Each row is a point on a landscape with many valleys, with its height.
From any point a ball rolls to the lowest of the 2 points nearest to it. It stops when none of these is lower. Distance is the straight distance between rows; heights are no part of it.
Q_50: [ -8   7   4  16  -3  -3 -10   3  -8   4   5  -3   5  14   1   7  -1  11
  15 -13  -2  -5]  height 501
Q_802: [ -2 -11  16   4   7  -1   9   2   5   9  -8   7  19  -6   7   0  -5   3
  12  18   0   3]  height 308
Q_333: [  9  -3  -2   0  -3   7  -1   2   6 -17  -4  -2  -7   8  -9   0  19 -10
  -5 -13  -2  -5]  height 396
Q_729: [ -3   4 -30 -12   4  12  -4   0 -12 -12  -1  -4 -17  -2   6  -5  -2 -16
   2 -11 -12   5]  height 268
Q_606: [ 0  7 20 14 13 -1  1 -2 14 -3 16  4 -7  4 -6  0  1  7 -7  2  3 -3]  height 359
Q_262: [ 11  10  -1   9  -2   0  -2  -6  13 -14  -3 -16 -14   2   0   8   2   6
   0   1   8   4]  height 452
Q_838: [ -3  -2  -6   8   5   1  12  -8   4 -10   3  -7 -26  10   5  13   0   8
  -9  -3 -12 -18]  height 351
Q_433: [  9 -17   7  -5   1  12   8  -7  17  -6  -1  -7  11 -12   6  -3  -2  -9
  -9   4  -3  -3]  height 450
Q_254: [ 14   6  -4  12 -17  -3   8  -6  10   7  -1  -5   0   6 -16  10  -5   9
  -1  11   6 -12]  height 633
Q_461: [ -5 -11   5 -10   3   0  17  10  -6   0  -8  -3  11  -3  -6   5 -15 -14
   1   0  -6  12]  height 409
Q_119: [  3  -4 -11 -20 -15   1  -5   2  -3  13   3   7  -5 -16  15  -6  -1  -6
  -1  -7  14   1]  height 181
Q_365: [ -8 -17  10   6  -2 -17   1   1   1  -4 -14 -15  29 -11  -4  -1   0  12
   1   1   1  11]  height 373
Q_879: [  0   7   5  -2   3 -10   4  -2  -8 -12  -2  -8   5  -2  -6  18  -5  13
 -17   1   8   7]  height 208
Q_370: [ -3   4  -5  -3   0   4   2  -9  -6   4   5   6   7 -11   1  -9 -22   2
  -7  10  -3   3]  height 306
Q_806: [  4  -6   8  -1  -5   4   5  11   8   0 -18   9  -4 -14  14  -5   0   8
   6   3   7   8]  height 386
Q_222: [  7  -3 -15 -10   3   3  -2  -3  -7  -8  -8 -14  -1  -1   3  -4   2 -13
  -4  -3  -5   5]  height 241
Q_156: [ -9   7  -9  -9   9  19  -9   5   1   6  12  10 -38  21   5   5  -2 -12
  -2 -11 -21 -21]  height 158
Q_875: [  2  13   6  -7  -2   5 -14  -1  -4  -9   3  -2  16  -4  -3   0  -3  -5
  -1  -8   4  13]  height 289
Q_718: [  9  -9  11  -5  -3  -5  23   8   5  15  -5  14   6 -13  -2  12   2   6
  -6  15   7  -7]  height 183
Q_539: [ -3   4 -10   1  11   4   1  -8   2  -3  13  12 -26   6  -8 -16   5   0
 -16   2 -14 -12]  height 324
Q_6: [  2  10  -2  20   2 -18  -3  -6   2  -7   6 -13   3   2 -17   2  14  11
  10   3  14   9]  height 536
Q_834: [  8  12   9  -9  14   7   3   5   5   6  15  17 -21   2  -4  -3  11 -13
  -4   3   4   0]  height 162
Q_639: [ -5  11  -2  22   6  -8   0 -12   0   6   9  -4 -15  18   1   9  -7  15
   7  15  -2 -11]  height 338
Q_637: [ -6   5   4  10  14  -5   5  -8  -3  -1  16   8  -9  10 -16  -4   5   6
 -13   1  -8 -11]  height 345
Q_885: [  0   7   5  13   5  -7  11   8  -3   2 -10  -5  -1   2  -7   8  -8   7
  13  12   4  11]  height 251
Q_105: [  0   2 -12   0   3  21  -8  -2   2   4  10   0  -4   3  -9 -17 -19 -16
  -2  -2 -20  -7]  height 348
Q_792: [ -8  -8  12   4  -4 -19  13   5   0  15 -14   6  24 -11   0  12  -6  16
  13  22   9   8]  height 279
Q_977: [ -2  -2 -17 -15  16  13  -3   2  -9  -2   3  16 -22  10  -3 -11  11 -13
 -22   1 -18 -17]  height 307
Q_682: [  1 -15  -8 -11 -14   8  11  -3   2  -3   1  17   6  -2  -4 -14  -1 -14
 -16   4   1  -3]  height 264
Q_976: [  9   1  -7 -22  -8  19 -15  11   8   6   7   9 -14   4  -5  -1   2 -23
 -14 -15   5 -10]  height 197
Q_422: [ -2  13 -15 -16   2  10 -18   0  -9  -2  17  11  -9   1  -9 -10   9 -15
  -8 -18  -4  -3]  height 163
Q_82: [  0  -4   4 -17   0   2   8   2  -3  -1   9  10   5 -13  -4  10   7  -6
 -12 -17   5  -1]  height 179
Q_29: [  6  -1  -5  -3   1  -7  -7  -5  -7  -7 -13 -22  11  -5  10  -1  -6   4
  -4  10   2   8]  height 200
Q_485: [ -6 -10   1   0  -2  16  -8   6  -1   4  -3   2   1   6   9 -16 -22  -9
  -2  -5 -12  -2]  height 365
Q_719: [ 0  4 18  0 12  5  0 -5  5 -7 11  4 10 -3  2  2 -4 -3 -3  1  3  6]  height 325
Q_592: [  1   7  -1  12  10  -7  -6  -1  -8  20   5   5  -9  12  -2  -1   4  17
   6  10  -5 -17]  height 315
Q_473: [ 13 -10  17   5  -6 -11  14   9  12  12  -2  -6  13   7 -10  18  10  -2
   4  10  13  -4]  height 603
Q_362: [-13   3  -4   6  -5 -17   0  -9  -5  -9  -6  -7  25 -11   2  -4   2   4
  19   8   9  28]  height 277
Q_605: [  6  -6  10   9  -8   6   6   9  15 -12 -17   8  -9  -3   9   4   9  14
  -3  -2   7  -3]  height 420
Q_517: [ 12   8   0   1  -8   7 -13  -8  13 -14   3  -8 -15  11  -4   7  11   1
 -15  -9   1 -12]  height 424
Q_165: [ -4 -11   4   4  -2 -14  20  -8   3  -7   8   7  -1  -1   2  -2  11  -3
  -1   8  18  12]  height 332
Q_14: [ -1   9  -4   2   4   9   4   1  -5  -2  -5  -1  -5  -5   3   4 -11  -1
  16  -2  -8   4]  height 211
Q_559: [ -2   4   4  10 -15   6  -5   2   3  -8 -11   8 -10   7   8   4  -3  18
  -5  -5   5  -7]  height 451
Q_612: [ -1   2   1  -8   1 -15  -5  -2  -9   2  -8 -10  15  -8  11  -1   8   2
   9   8  12  18]  height 244
Q_180: [-12 -22   7  -4  -8 -13  -1  -2   8   3 -12 -12  35 -22   3 -10  -4  -1
   9  -4  -5  14]  height 398
Q_150: [ -3   4 -15   5   9   2  -4  -7  -5  -1   1 -12 -27   7  10  -1  -4   6
   3  -4 -17 -11]  height 376
Q_587: [ 10  -4  -4 -13  -3  -5   8   4  -5  19  -4   2   0 -11   5   7   6   1
   4   3   6  -6]  height 114
Q_683: [ -6  -9  11   0  -7  -2  -5  -1   1  13  -7   2  24  -5  17 -12  -7  -2
  19  11   1  10]  height 331
Q_357: [ -2 -18  14  -8 -10 -15  21  13   5  15 -15   6  14 -18   5   3  -9   7
  -4  14   7   7]  height 237
Q_568: [ -2 -10   2  -8  -2   7  -6  11   0   8 -14   7   5 -13  20 -16  -4  -6
  17  -1   2  11]  height 356
Q_409: [ -6  14  -4  14  -2  -3 -12  -7  -4   1  15 -11   1   2   7   1   5   1
  27 -12   3   6]  height 522
Q_200: [  2   6   8 -14  11   6  -7   7  -2  -4  15  10  -8  -1  -7  -1  10 -13
 -14 -15   5   1]  height 121
Q_458: [ -3  -9 -23 -10   3  12   6   1 -11  -7  -5   7 -17   7   2  -2   6 -11
  -8  -8 -15 -12]  height 290
Q_211: [ -6  18 -13  13  10   1 -22   3 -14   6   8  -8 -12  19  -3 -13   6   3
  10  -9 -21  -9]  height 103
Q_101: [ -1  12  -2 -10  19  16  -8   6   5   5  10  12 -33   2   3  -2   4 -12
   3  -9 -12  -9]  height 182
Q_467: [ -9  -5  -5   5   0 -13   7 -15  -7 -10   9   0  12  -1   1 -15   7  -3
   5   4   8  17]  height 304
Q_731: [ -3 -22   6  -9  -8   5   3   0  12  -2 -10 -11  21 -15  12  -5  -6 -11
   6  -5  -4   7]  height 423
Q_44: [  0   2   1  10   9   1  -4   0  -1  -5   6  -7  -6  12 -16  -4  10  -1
  -2 -12 -10  -7]  height 370
Q_858: [  4  -4   7   0 -12  -2  -5   8   0   7  -5  -7  30   3 -17  -5  -1 -10
  13  -4  -2   8]  height 567
Q_681: [ -9   3   8   7 -12  -3  -9   0  -6  -2   2   9   6  16  11   0  -1   6
   5  -4  12   3]  height 479
Q_505: [  5  12  -8   2  -1  11  -7  -6   5   5   6   0 -15  -4  -1  -9 -20   2
 -10   3  -9  -8]  height 330
Q_351: [  7  -1   3  13   6 -13   3  -3   7 -11  -7 -25  -7   2   7  19   4  12
   1  10  14   5]  height 480
Q_841: [ 12   4  -6 -18 -11   3 -11   2  -2   6   4   7  -7   5   2  -5   3 -14
 -13   1  12  -1]  height 225
Q_250: [ -5  -9  16   7   7 -16  10   0   2 -11  -1   1  11  -6   4  13   6  17
 -16   7  14   5]  height 283
Q_942: [  3   8  -1  30  -4 -11   0  -9  12  -9  -3  -9   4   2 -14  18   3  22
  13  16  15   2]  height 514
Q_64: [ -2   7 -14 -18  -1  10 -12  14 -17   6 -10   8  -2  -8  12   0   2  -6
  13 -16  -1   4]  height 210
Q_820: [ -6 -13 -11  -1   0  -3  16  -5  -6  -4   5  -3 -11   7   1   6   2  -2
 -10  -9  -6 -10]  height 319
Q_901: [ -1  -3  -3   8 -16 -11  -5  -3   0   2   4 -10  22  -3 -14 -10   3   2
   9  -9   6   6]  height 553
Q_256: [ -1  17   3  14   1   3  -8  -6  11   0   5   7 -29  19   1   0   0  12
  -4   8  -6 -13]  height 361
Q_218: [  7  -7  10   8 -17  -4  10   1   8  10  -6  -6  16   8  -8  11  -9   2
   3  10   6  -8]  height 619
Q_453: [  7 -14  13  -8  -6  -8   8  13   5  11  -6 -10  17   0  -9   9   8 -12
   6  -7   4   2]  height 583
Q_549: [ -4  11 -11  19  -8  -9 -10 -10  -4  -6  14 -15  10   6 -12  -9   6   3
  14  -7   4   8]  height 538
Q_274: [  0  15  -3 -13  -6   9 -20   1 -15   3  -4   4  18  -9  11   3  -2   5
   8  -7   1   4]  height 252
Q_154: [ -5  -7   0 -15  -2  14   1   7  -8   2  -3   5  15   1   0   3 -21 -15
  -6  -6 -11   1]  height 387
Q_288: [ -2 -16   1 -17  -8   5  19  -1   6  -4   7  17   2 -17   6   5   1  -8
 -20  -5   7  -3]  height 229
Q_356: [ 9  7 10  8 12 -7  4  9 -6 18 -7  2  0  3 -9  7 -1 15  2 15  0 -9]  height 288
Q_9: [ -6  -3   3  20   9 -12  13  -8   0  -9   3   9  -7  13   2  -2  14   9
   3  17   9   1]  height 360
Q_705: [  3  13  -3 -11   9  15 -11  13  -4   2   1   4 -13  -5   2   0  -4 -12
  10 -13  -6   5]  height 172
Q_406: [  7   5   7  -2  -1   1  -4   6  -2  -8 -19  -6   7  -5   0   8 -10  13
 -15   5   1   4]  height 134
Q_509: [ -1 -18  13  11  12 -13  13   0   8 -12 -14 -13  18 -15   0   7   8  15
  -1  11   4   7]  height 337
Q_394: [ -3   0 -16 -15  -7   7  -3  -9  -9   2   6  15  11  -9   3 -17  -7 -13
  -3   3  -3   6]  height 285
Q_667: [-12  19 -15   1  10   5 -19  -1  -8   7  13   0 -35  20  -3  -5   1   1
   0  -9 -26 -15]  height 131

For each start below, name the point where the ball stops.
Q_485: Q_200
Q_409: Q_587
Q_731: Q_406
Q_568: Q_587
Q_433: Q_705
Q_606: Q_705

Call two points neighbours if one is among the 2 nearest of the other. Go from one point of each pair to the other, from neighbour to neighbour, staying as low as possible. Name the highest point that can't be avoided.
Q_406 and Q_705: Q_606
Q_200 and Q_587: Q_841
Q_211 and Q_200: Q_101
